A landscape with many valleys, sampled at points; each row gives a point and its height.
From any point a ball rolls to the lowest of the 5 points nearest to it. It stops when none of these is lower. Distance is the straight distance between rows; heights are no part of it.
Q283: [ 88 118 154 114 142 113 106  75  66 113 110  88  99  25 112 141 166 155
 105 103 148 146]  height 216
Q3: [141 150 107 119  66 138 133 128 208 102 103 166 115 141 138 102  73 131
 127 103 150 180]  height 292
Q256: [123 125 112 116  84  89 116 118 158  92 109 179 133 125 156 121 108 149
 106  64 141 214]  height 141
Q728: [113 160 130 124 146  93  85 127 162  95 110 140 173 123 115 111 179 155
 111 139 126 152]  height 291
Q976: [137  94  88 148 133 121 158 146 126 130 164 167 123 179 150 178 131 135
 180 147 109  74]  height 176
Q331: [105 130 112 129 132 174  65 157  80 173 107  78  83  79  69 117 130 118
 103 130 166  79]  height 272
Q224: [146 112 160  88  91 114 116 104 157  86  99 182 146 140 140 155  46 116
  94  63  91 192]  height 116
Q403: [ 99 127  83 145 166  65 149  92 120 128 143  90  88  69 131 132 118 132
 128  87 190 244]  height 252
Q109: [125 116 148  93  68  79 112 116 139  95 111 193 136 120 146 122  86 129
 110  51 125 213]  height 100
Q992: [ 89 139 141 118  82  57 109 134 135 109 132 167 149 113 133  93 142 142
 136  87 158 207]  height 186
Q522: [141 141 145 111  91 101  92 134 161  99  99 190 154 130 113 116 119 134
 122 106 113 161]  height 324
Q288: [137 125 138 142  95 136 136 131 168 116 122 159 146 141 136 112 140 120
 108 119  92 136]  height 294
Q155: [174  96 169 122 139 141  80 156 128 118 116 183 172 156 120 178  89 135
 123 140 107 106]  height 411
Q854: [150 114 142 138  58 145 149 147 170 128 114 167 123 144 142 117 102 107
 121 122  84 139]  height 397
Q79: [202 132 152 158 107 129 131 148 177 112 126 173 134 183 135 163  80 104
 136 133 103 116]  height 516
Q384: [102  86 146 118 136 148 123  84  70 119 123  73  97  58 123 143 159 128
  84 104 133 114]  height 274
Q998: [158 129 180  89 113 114 103 128 163 103  95 179 166 142 113 156  48 108
 115 107  84 170]  height 200
Q612: [122 185 137 117 165 127 119  98 111 110  98  76 106  68 107 115 181 113
 116 115 159 145]  height 223
Q741: [169  75 140 148 103 124 133 142 141 108 139 184 148 169 140 187 112 112
 123 114  91  94]  height 483
Q11: [156 167 123 137 159 153 134 120 111 115 117  56  96 102 110 130 178  83
 108 117 157  99]  height 369
Q165: [123 152 135 140 141 171 163 158 142 169 138 107 129 136 116 111 134 105
 155 168 116 100]  height 433
Q537: [203 137 179 148 115 135 111 162 142 143 137 179 135 165 151 172  68 125
 158 160 104 107]  height 438
Q532: [171 154 146 147 126 145 102 170 164 146 128 178 153 145 116 118 126 143
 148 169 120 106]  height 477
Q875: [175 147 129 137  91 128 118 132 191 102 107 168 141 160 134 118 102 117
 112 117 112 147]  height 366
Q357: [ 85 165 131 125 159  71 102 105 140  96 118 122 152  94 127 116 181 160
 116 119 128 191]  height 285
Q577: [117 120 133 121 173 131 114 115 129 114 146 122 164 126 115 117 172 147
 117 159 120 101]  height 480
Q81: [123 104 126 119 143 166  99 108  70 140 117  68  88  72  93 118 154 125
  98 132 167  77]  height 199
Q201: [ 96 117 108 148  91 162  94 144  84 124 108  65  73  58 117 156 165  99
  66  86 142 108]  height 225
Q381: [134  37 134 133  74 160 140 145  90 161 152 179 126 143 162 126  89 149
 129 152  98 100]  height 534
Q727: [122 135 105 132  78 142 154 176 106 147 158 147  74 180 202 176  83 164
 217 172 132  75]  height 677
Q958: [182 150 162 149  96 159 115 179 143 162 136 173 125 145 150 133  85 144
 174 180 115 103]  height 488
Q638: [142 111 126 132 150 154 110  99  77 105 129  65  92  70 106 136 175 123
  96 122 168  84]  height 246
Q143: [196 115 178 130 109 148  98 153 126 151 135 194 137 139 146 162  62 138
 151 161 101 110]  height 468
Q28: [179 111 135 148  82 129 146 130 184  96 116 169 139 174 145 155  96 105
 108  99  96 132]  height 417
Q305: [173  81 166 123 121 129 106 136 140 110 115 183 167 157 133 182  90 108
 108 107  84 113]  height 364
Q518: [108 121 111 129  99 103 135 112 156  98 109 151 137 124 165 120 146 145
  93  85 104 195]  height 204
Q894: [163 135 141 149  96 149 127 157 164 142 128 169 137 147 130 116 120 123
 141 154  98 111]  height 464
Q801: [173 118 142 120 126 117 108 129 182  71  85 152 167 173 139 174  79 118
  84  83 114 163]  height 227
Q443: [144 157 127 137 173 161 131 146 135 163 155 123 142 143 114 106 142 139
 163 177 135  85]  height 484
Q237: [123 147 139 110 194 147 103 106 109 150 138  95 134 103  84  92 157 146
 136 168 153  88]  height 325
Q66: [154 144 135 145 146 136  95 154 161 124 129 162 169 148 110 117 149 142
 135 158 113 105]  height 416
Q700: [169 185 124 143 168 159 123 130 116 124 120  64 101 104  89 119 178  89
 130 134 169  82]  height 360
Q833: [ 95 148  99 130 142  76 137  98 146 104 118 123 124 101 159 112 150 152
 109  96 131 222]  height 167
Q364: [ 99 179 118 117 139  70 112 115 156 104 119 131 158 121 120  91 164 145
 135 123 153 184]  height 224
Q14: [ 84 178 142 101 134 146 112 145 117 168 110  92 113  85  72 102 134  99
 139 134 150 123]  height 222
Q622: [129 174  99 135  95 141 152 128 201 117 110 126 129 151 132  87 119 122
 129 128 134 163]  height 314
Q25: [ 61 130 131 130 111  52 143 117 115 133 145 115 117  93 144  98 132 132
 131  80 172 235]  height 168
Q280: [117  80 130 119 149 144 124 121 106 154 152 138 151 128 122  96 137 158
 128 167 116  88]  height 486
Q171: [139  90 122 144 114 151 148 155 104 160 160 160 134 153 161 134 106 157
 158 168 118  86]  height 612
Q836: [129 126 103 151 129 145 180 165 122 161 167 138 102 173 154 165 117 127
 196 167 118  71]  height 602
Q977: [151 160 126 135 185 152 143 122 121 135 151  91 130 134 104 123 168 108
 149 156 142  73]  height 600
Q574: [105 168 116 126 115 144 117 132 104 135  86  63  82  81 107 133 146  80
  87  87 148 147]  height 185
Q422: [118 123 138 128 150 129 153  88 100 105 121  75 108  81 145 147 179 109
  86  96 118 141]  height 190
Q633: [159  69 119 138 124 124 116 155 105 123 155 186 147 180 153 179  99 155
 145 140 117  70]  height 628
Q334: [122  44 112 129 126 129 150 124  74 161 168 143 134 165 151 120 106 161
 133 155 114  88]  height 750
Q637: [149 147 102 151 161 176 124 167  79 175 142  68  82 135 100 149 130  95
 148 135 173  56]  height 398
Q141: [111  97 129 134  94 139 178 115 143 120 140 130 135 135 157 129 151 109
 101 107  82 133]  height 606
Q702: [ 67 138 160 109 150  75 107  84  87 118 127 106 120  50 108 123 169 153
 130 110 142 174]  height 248
Q172: [159 172 133 132 174 149 113 108 110 108 118  66 111  85  95 118 188 100
 120 133 166  91]  height 317
Q840: [107 172 121 123 154  97 136  92 124 113 107  83 117  83 133 114 167 128
 109 109 136 186]  height 158
Q929: [ 87  37 107 130  94 155 197 138  88 165 163 130 103 151 157 164 109 110
 137 128  83  87]  height 780
Q499: [ 91 212 116 116 140  73 124 118 153 127 130  99 139 122 112  72 141 126
 163 122 220 193]  height 121
Q248: [143 151 120 142 139 120 131 129 175  97 132 129 168 155 134 119 172 121
 112 137 115 123]  height 337
Q677: [153 108  87 129 105 107 123 155  76 117 146 181 116 198 183 171  73 192
 194 157 127  74]  height 173
Q20: [ 96 140 145 104 142 134 125  94 104 132 109  90 109  71 108 118 167 119
 108 116 132 134]  height 133
Q127: [127 155  94 150 185  74 143  78 118  99 112  76  98  64 141 145 151 137
  96 103 134 216]  height 237
Q587: [ 84 140 124 111  74  90 132 133 151 119 119 153 126 120 138  87 127 134
 132  90 143 201]  height 164
Q615: [140  90 104 133 155 116 135 138  72 154 168 130 141 175 146 107 104 178
 157 169 135  85]  height 692
Q437: [126  26  95 132 131 108 127 122  87 114 162 165 152 177 144 156 122 159
 123 139 106  82]  height 434
Q454: [ 72 138 155 114 121 110 102 105  72 134 105  82  88  39  97 134 155 121
 118  88 163 162]  height 218
Q937: [112 223 114 113 154 109 125 111 151 121 106  74 117  98 100  91 156 108
 140 124 186 171]  height 255
Q818: [124 205  97 130 174  91 130  90 140 113 107  75 114  91 126 105 154 130
 121 112 177 195]  height 266
Q289: [121 138  80 128 114  97 118 106 179  89 114 156 137 126 164 124 123 157
 100  80 142 213]  height 181
Q679: [118 119 138 124 108 144 139 134 151 136 126 151 142 123 120  98 147 125
 131 145  98 124]  height 374
Q168: [ 78 150 123 126 124  56 132 117 135 125 146 117 132 104 142  89 137 141
 136  88 183 229]  height 139
Q301: [160  80 115 134  90 117 128 151  67 139 157 170 121 190 186 146  64 189
 170 161 133  84]  height 452
Q581: [105 146 134 142 177  72 123  77  96 100 121  89 113  45 125 149 170 154
 107 105 128 198]  height 281
Q969: [109  62  83 123 140 123 177 112  98 130 167 138 122 165 145 168 140 125
 150 137 111  78]  height 647
Q613: [187 145 144 174  74 146 147 167 187 141 124 155 100 171 149 134  76 103
 153 157 108 121]  height 624
Q241: [136 123 128 164  86 157 181 168 163 152 140 132 113 167 147 128 109  99
 143 145 100 113]  height 651
Q97: [174 179 130 130  90 124  99 139 199 110  95 173 141 156 114 105  91 126
 133 126 136 150]  height 370
Q487: [111  98 139 129 110 111 107 117 140  92 115 168 161 116 149 132 164 149
  86 101  88 155]  height 279
Q934: [188 164 117 166 126 126 128 150 196 106 127 151 152 188 126 129 127 116
 137 148 125 108]  height 558
Q783: [114 150 134 125 144 182 140 153 111 182 129  86 111 113  99 124 123  92
 130 139 126  93]  height 280
Q858: [108 157 124 124 137 130 162 101 140 115 111  86 122 114 138 115 163 106
  99 107 119 161]  height 85
Q991: [118  91 127 131 153 137 131 109 125 118 157 128 160 134 130 133 171 139
 113 146 107  95]  height 487
Q451: [ 90 130 143 110 125 164 148 127 121 159 119  93 120 101 111 118 139 101
 116 126 109 117]  height 161
Q639: [186 136 145 129  68 138 125 132 193 118 102 171 115 151 134 127  50 101
 131 122 110 159]  height 288
Q314: [ 91 112 148 110 164 113 115  80 101 107 130 107 138  72 130 129 182 154
  99 124 108 141]  height 178
Q604: [101  37 109 119 137 133 171  93  83 132 171 116 124 143 142 148 137 127
 114 131 103  81]  height 532
Q815: [129 159 103 151 124 180  86 169 105 157 115  64  83  95  84 141 152  81
  98 119 153  72]  height 329
Q708: [157 130 100 159 118 119 145 167 137 120 150 184  94 186 168 202 112 147
 206 156 114  76]  height 581
Q672: [118  47 121 120 166 120 137  68  56 118 154  82 121 125 121 119 134 148
  98 136 132  82]  height 529
Q942: [163 106 155 129 127 122  92 148 154  92 108 169 173 155 123 158 127 123
 100 116 102 121]  height 371
Q233: [152  46 134 135  93 132 139 136 118 120 149 190 142 160 151 176 117 127
 116 117  85  92]  height 565
Q883: [136 112 127 144 126 125 126 130 155  87 129 146 171 151 141 144 169 136
  95 120  97 125]  height 384
Q773: [ 82 124 134 116 115 132 160 102 119 129 112  99 109  93 146 120 153 108
  99  94  98 170]  height 113
Q129: [148 114 169  91 115 112  96 126 147  84  84 178 165 146 127 167  75 117
  92  75  89 176]  height 184
Q932: [178 167 167  98  88 107  99 134 179 121 103 185 128 140 103 119  38 110
 156 128 122 169]  height 226
Q72: [126 159 122 127 114 125 135 123 176 112 114 137 146 136 132  97 155 128
 115 125 114 149]  height 179
Q665: [149 151 108 140 184 141 163 126 115 135 159  89 113 152 107 152 164  88
 166 140 143  66]  height 494
Q550: [ 58 121 148 104 118 116 141  98  96 129 111  93 106  66 128 127 153 119
 106  91 119 178]  height 71
Q552: [160 179 112 140 126 115 101 140 200  94 100 152 168 159 118 105 133 135
 115 130 135 146]  height 450
Q24: [166 140 119 112  88 127 119 113 198  84  98 169 128 148 147 132  66 131
 104  81 134 177]  height 236
Q114: [126 132 143 133 160 122 110  79  80  95 113  73 101  46 124 146 184 139
  94 116 146 135]  height 232
Q548: [124  84 109 137 116 165 109 121  69 127 123  58  77  73 111 142 161 108
  82 104 157  75]  height 197
Q216: [136  54 128 128 127 130 104 127 115 111 145 166 174 149 133 139 143 156
 106 140 106  93]  height 136
Q348: [132 131 131 128 175 139 140  94 110 112 146  84 131 113 121 137 180 104
 119 131 128  94]  height 504
Q251: [148 134 120 150 133 151 129 166 104 160 166 143 132 168 166 123 104 178
 185 186 144  75]  height 609
Q460: [152 161 119 156 154 140 174 147 156 142 154 108 131 170 125 129 148 102
 165 157 126  88]  height 420
Q867: [162 118 151 107 109 119 114 111 172  80  89 166 156 157 141 160  57 118
  88  75  98 175]  height 169
Q562: [137 114 115 139 164 169 142 137  74 165 143  78  93 129 112 140 128 101
 136 137 160  67]  height 367
Q69: [108 123 138 123 120  56  77 132 136  79  99 174 157 117 134 143 146 164
 106  83 136 206]  height 275
Q327: [151 164 146 129  84 134 114 165 177 144 105 176 130 129 101  89 101 120
 158 158 121 140]  height 425
Q826: [169  91 142 141 108 147 106 148 121 138 143 189 151 147 139 140 107 147
 137 161 109  95]  height 406
Q405: [119 175 113 131 140  89  99 124 175  90 104 136 163 131 126 103 165 148
 114 122 133 168]  height 198
Q387: [ 75 167 120 118 125  89 141 108 111 135 108  82  90  82 127 116 133 110
 119  79 169 209]  height 144
Q746: [123  58 125 133 123 132 140 117 121 120 156 153 155 144 144 142 154 135
 108 133  97  93]  height 316
Q921: [204 156 145 126 110 136 118 114 222 106 111 155 117 179 134 145  20 102
 130 135 125 145]  height 328
Q310: [112 174 119 122 138 113 125 118 169 111 114 124 154 128 118  95 162 133
 122 133 128 154]  height 54
Q17: [ 75 190 119 108 126  95 138 118 138 143 117  83 106 101 115  95 127 110
 139  96 187 202]  height 209
Q236: [110 159 141 129 125 171 132 173 147 185 133 133 132 118 113  94 117 133
 161 177 117 113]  height 509
Q663: [ 96 147 132 122 137 114 148  96 108 123 103  76 102  70 138 122 160 112
 102  92 127 185]  height 105
Q486: [136  82 164 103 107 121  86 123 127  96 103 191 166 121 125 156 121 140
  89  95  85 147]  height 265
Q747: [114  98 137 132  59 144 161 135 157 123 115 155 123 133 153 113 122 110
 101  95  75 160]  height 490
Q204: [137 137 116 147 146 137 171 127 145 132 150 108 135 161 125 135 161  98
 142 145 111  94]  height 183
Q811: [125 101 115 133 157 152 166 126  95 158 161 103 118 144 124 138 139 115
 148 143 129  74]  height 134
Q849: [131  97 108 126 159 151 156 113  75 137 153  85  95 131 111 153 142  97
 139 128 147  66]  height 399
Q406: [122 121 133 133 138 150 145 135 137 142 141 134 143 131 122 107 154 117
 134 151 108 101]  height 419
Q620: [130  65 126 131  86 165 141 156  84 181 155 158 125 143 167 110  80 167
 141 168 108 100]  height 571
Q866: [111 133 128 135 121 155 168 132 147 147 131 113 128 134 130 113 146 100
 123 135 105 123]  height 298
Q880: [ 94  56 125 117 125 167 168 120  76 170 152 102 111 126 133 131 120 114
 109 128 108  89]  height 353
Q516: [109  52 138 117  90 160 138 132 113 153 145 168 145 122 142 115 120 139
 114 139  86 107]  height 479
Q219: [ 80 167  96 111 125 118 153 109 143 129 106  80 101 107 139 106 125 110
 110  91 149 206]  height 189
Q423: [116 198 120 119 124  77  99 129 182 105 113 148 161 138 105  78 154 143
 150 127 164 169]  height 143
Q446: [166  70 154 127  96 153 110 142 112 148 137 201 145 134 146 144  86 149
 124 139  95 105]  height 455
Q899: [119 179 138 119 153 152 141 129 140 152 114  91 122 107  95 102 153  98
 135 143 135 120]  height 333
Q136: [151 160 128 167 110 155 162 163 177 148 132 128 123 166 130 106 120 106
 153 164 112 116]  height 535
Q198: [161 115 125 138 101 118 122 124 174  77 103 157 157 159 152 141 124 122
  86  95  93 151]  height 320
Q874: [188 138 145 146 123 127 106 154 173 106 118 171 160 178 121 156 108 113
 125 132 110 109]  height 465
Q841: [ 92 155 137 114 127 103 121 117 146 118 117 139 151 107 117  95 169 139
 126 128 116 155]  height 171
Q864: [ 68 125 140 127 137  61 100 105 118 100 123 142 152  76 132 125 175 168
 116 110 117 193]  height 250
Q116: [113  69 106 144  85 141 192 156 114 158 163 162  93 167 171 175 106 120
 170 144  95  88]  height 802
Q803: [169 111 123 162 122 116 130 156 161 101 140 170 151 185 136 181 135 115
 141 128 112  94]  height 582
Q631: [ 87 169 139 108 118 111 125 134 155 138 120 139 143 110  96  74 154 125
 150 141 136 151]  height 217
Q599: [ 85 180 125 119 101  71 121 131 156 126 134 130 142 125 125  69 131 130
 159 113 199 197]  height 49
Q74: [155 136  99 140 186 157 125 141  62 168 148  73  93 143 106 121 118 134
 167 151 188  54]  height 395
Q135: [175  93 159 130  79 138 133 130 151 113 117 189 139 150 141 152  89 107
 106 102  75 136]  height 457
Q427: [ 81  60 136  99 110 161 142 114  97 161 139 139 129  99 124 100 124 139
 109 145  98 114]  height 428
Q199: [127 105 148 117  82 110 112 121 144  94 105 181 144 121 145 127 125 134
  92  81  89 172]  height 271
Q625: [129 148  90 134 170 145 154 151  75 164 164 104 105 181 153 142 105 167
 206 169 156  64]  height 543
Q753: [140 142 122 146 151 135 145 137 152 129 151 128 154 160 120 126 162 121
 144 155 115  92]  height 412
Q103: [ 85  71 130 101 118 158  92 106  52 161 109  75  84  66  86 113 112 133
  82 119 149  96]  height 137
Q653: [ 63 176 151 121 121  62 129 120 115 135 136 101 133  97 114  85 145 119
 149 101 188 202]  height 155
Q944: [181  98 147 143 128 133 112 158 133 120 137 186 155 174 134 188  96 131
 139 138 108  86]  height 502
Q602: [117  89 134 110 151 155 100 113  60 163 122  75  92  92  85  95 115 138
 105 147 162  86]  height 142
Q861: [ 80 125 146 106 131 117 131 100 122 123 122 123 136  89 130 110 169 137
 111 119 104 155]  height 120
Q704: [ 82 119 121 113  71  94 142 120 145 116 113 160 121 113 152  97 126 136
 114  75 113 208]  height 188
Q913: [130 163 114 144 142 117 131 104  96 106  96  62  78  54 131 139 169 114
  88  92 148 172]  height 152
Q943: [115 134 100 136 137  67  96 123 163  79  96 152 151 126 147 134 146 166
  91  93 134 222]  height 228
Q162: [131  87 124 118 179 138 125  92  75 133 158  82 127 123 114 117 142 141
 120 148 144  74]  height 410
Q724: [114 188  83 121 148 107 146  94 175 107 113  93 123 120 150 102 147 137
 120 116 152 196]  height 278
Q61: [193 147 128 135 125 128 111 128 212  76 100 145 159 188 136 161  68 109
 104 107 139 146]  height 301
Q689: [105 100 129 124 128 173 170 134 101 168 142  98 115 123 127 140 126  91
 119 128 106  91]  height 269
Q529: [ 97 128 116 139 152  76 125  95 132  90 115 119 140  94 155 129 174 161
  89 103 101 209]  height 207
Q208: [117  34 106 136  99 139 171 138  79 158 167 158 125 163 170 145  97 152
 145 143 105  87]  height 657
Q455: [128 148 113 134 164 186 115 165  68 200 139  68  97 131 112 127  92 126
 151 152 164  66]  height 405
Q120: [130 108 142 115 128  87  83 132 141  68  77 170 160 130 144 164 115 151
  74  63 114 209]  height 339
Q398: [178 139 140 159 124 145 111 175 129 147 155 175 141 171 153 151 103 162
 172 174 132  76]  height 542
Q687: [ 87 161 129 115  82  87 126 133 158 124 117 149 140 120 120  79 133 129
 144 107 153 187]  height 128
Q297: [158 128 173  87  76 109 106 121 153 111 106 197 141 124 113 130  60 111
 130  92  95 170]  height 180
Q320: [ 90 130 148 109 171 105  99  91 116  99 128 114 160  83 116 119 182 169
 107 141 119 139]  height 239
Q990: [128 118 131 115 190 145 109 101 102 146 142  98 142 115  96  98 153 148
 128 166 141  88]  height 368
Q335: [ 99 179 112 132 168  54 121  93 133 111 127  97 129  86 125 114 152 143
 136 115 172 220]  height 245
Q751: [ 99 180 115 114 129 140 156 124 157 134 104  85 115 117 115  94 137  95
 120 116 132 157]  height 215
Q778: [120 201 128 118 171 105 113 107 159 100 117  95 152 117 109  95 180 133
 124 144 142 144]  height 247
Q823: [121 202 141 114 178 128 114 113 141 128 117  95 140 103  84  89 176 119
 140 152 152 124]  height 208
Q919: [127 116  83 127 172 132 166 125  82 147 163 110 102 169 132 157 124 140
 191 152 141  68]  height 48
Q186: [102 140 150 114 174 114  99  75  92 104 118  90 126  50 106 133 177 151
 108 127 146 132]  height 214
Q869: [134 195  71 125 145 115 125 106 206  95 116 116 148 141 145 101 139 151
 124 127 176 183]  height 375
Q147: [188 157 184 116 146 122  95 149 182 111  99 159 164 167 101 160  41 110
 138 148  99 144]  height 299
Q774: [117 150 125 163 108 166 180 191 131 182 157 107  95 164 165 161  95 111
 186 169 120  85]  height 621
Q253: [112  56 127 115 152 144 139  98  54 160 144  88 110 128 117 102 114 138
 109 144 131  85]  height 444
Q975: [174 149 184  89  97 115  97 130 168 123 108 188 142 135 105 140  33 109
 151 130  97 167]  height 220
Q441: [ 88  91 136 101 139 171 128 119  77 172 125  90 111  87 103 111 123 122
 111 136 128  99]  height 44
Q189: [151 146 121 134 179 175  89 142  78 169 123  72  93 103  77  99 139 130
 140 157 188  64]  height 335
Q313: [124 182 121 136  99 151 154 158 190 151 109 124 121 145 114  82 111 111
 150 155 120 143]  height 400
Q462: [189 156 158 124 101 127 104 133 191 111 100 175 136 163 116 141  50 109
 137 130 113 148]  height 270
Q459: [ 98 200 151  98 171 114 102 114 137 137 120 106 136  92  73  88 174 127
 158 158 166 132]  height 135
Q47: [120 133 134 121 167 158 128 126 117 160 147 119 138 121 113  95 142 142
 143 173 131  92]  height 403
Q521: [195 157 183 131 151 131  80 169 152 128 111 175 163 160 113 170  63 127
 146 165 112 106]  height 372
Q296: [111  93 104 144 115 148 184 151 102 167 169 134 103 168 159 163 107 130
 174 154 116  79]  height 741
Q2: [ 69 124 145  95 130 146 125 128 106 163 124 115 125  85  92  95 139 120
 135 142 125 128]  height 156
Q434: [108 193 111 118  96 119 133 143 192 134 106 129 130 139 103  71 122 125
 155 138 154 166]  height 287
Q835: [131 106 130 129 131 158 122 150 115 171 148 156 143 133 131 100 125 154
 145 177 113  95]  height 519
Q621: [104 142 134 134 128 121 108 103  83 114  97  77  84  36 119 142 174 118
  96  96 149 148]  height 187
Q350: [135  75 117 125 153 134 142  83  64 104 151  73  91 104 124 161 163 107
 106 109 153  70]  height 381
Q420: [172 117 143 159  92 140 140 172 131 149 155 174 109 167 173 176  92 136
 180 161 116  84]  height 655
Q667: [150  71 125 146  97 116 136 129 146  71 126 165 159 178 158 196 140 106
  88  84  86 120]  height 653
Q53: [ 61 152 147 108 117  92 137 107 109 132 115 106 112  81 119 105 153 123
 125  94 138 190]  height 102
Q484: [158 128 102 155 141 126 130 170 122 130 166 175 134 189 153 171 116 164
 193 165 135  67]  height 599
Q737: [145  94 177  90  87 120  95 119 131 116 108 211 151 113 117 143  81 120
 112  97  81 159]  height 219
Q834: [116  84 120 127 124 172 144 120  77 146 134  68  87 103 121 159 142  81
  90 102 133  81]  height 193
Q695: [139 120 129 121 173 167 120 117  82 158 138  78 107 105  91 110 144 119
 131 150 162  72]  height 277
Q78: [113  82 119 127 153 136 166  99 103 121 165 110 134 139 140 150 161 112
 119 131 114  88]  height 485
Q351: [102 210 108 118 127 141 121 139 141 149  90  62  96 104  85 106 121  85
 123 104 168 148]  height 64
Q997: [129  60  94 137 153  98 140 123  66 143 164 128 137 185 142 115 111 174
 143 162 123  83]  height 751
Q827: [145 130 118 136  92 133 136 168  82 148 165 137 112 187 197 125  72 193
 194 176 144  73]  height 517
Q86: [150  87 135 134 143 133  82 151 135 115 134 170 178 151 119 139 139 155
 118 148 121  94]  height 282
Q369: [171 139  81 144 175 159 122 148  80 132 149  76  79 134  96 147 165  93
 162 136 189  42]  height 448
Q657: [109 116 123 134 140 179 168 158  98 191 152  90 100 139 128 148 102 101
 145 145 124  74]  height 379
Q597: [138 102 108 132 186 127 125 118  86 147 168 108 146 163 123 105 131 163
 145 175 140  72]  height 575
Q366: [114  92 126 121 151 164 145 129  71 186 152 101 119 132 125 102 100 144
 134 166 135  87]  height 526
Q788: [116 104 128 123 144 174 129 126  81 150 119  72  89  93 107 136 149  96
 102 118 144  88]  height 140
Q68: [134  71  98 140 147 121 126 140  98 135 165 152 147 176 142 137 120 168
 149 160 128  76]  height 676
Q852: [ 96 156  95 120  82 128 151 125 183 119 108 124 117 132 143  87 110 119
 122 103 129 185]  height 238
Q853: [ 89 209  85 105 130 130 142 119 171 141 106  71 106 119 117  91 106 104
 137 107 195 181]  height 249
Q412: [ 92 126 101 145 162  32 120  99 132 108 138 122 131  94 138 124 151 164
 122 103 154 247]  height 210
Q920: [138 141 150 137 105 154 124 173 148 163 124 169 134 123 118  99 118 142
 159 172 105 109]  height 466
Q430: [168  90 164 126 125 123 109 145 148  81 102 166 175 167 130 184 101 111
  90  93  91 136]  height 293
Q675: [105 146 119 144 131 178 160 183  95 198 162  92 103 158 155 154  84 127
 177 169 132  74]  height 507
Q735: [137 142 125 131 149 158 159 116 113 129 132  72 105 117 115 139 166  79
 114 119 132  95]  height 435
Q761: [149 109 116 154 137 133 141 150 139 130 161 157 152 171 136 146 146 136
 155 161 117  78]  height 564

Where does a ball stop that starts at each point below?
Q639: Q109
Q741: Q109
Q462: Q109
Q700: Q550
Q3: Q109
Q74: Q441
Q136: Q599
Q637: Q441
Q455: Q441
Q236: Q459

Write out the way that a ball takes from each point below.
Q672: Q350, Q834, Q788, Q441
Q443: Q47, Q237, Q823, Q459
Q420: Q537, Q521, Q147, Q998, Q224, Q109
Q835: Q47, Q237, Q823, Q459
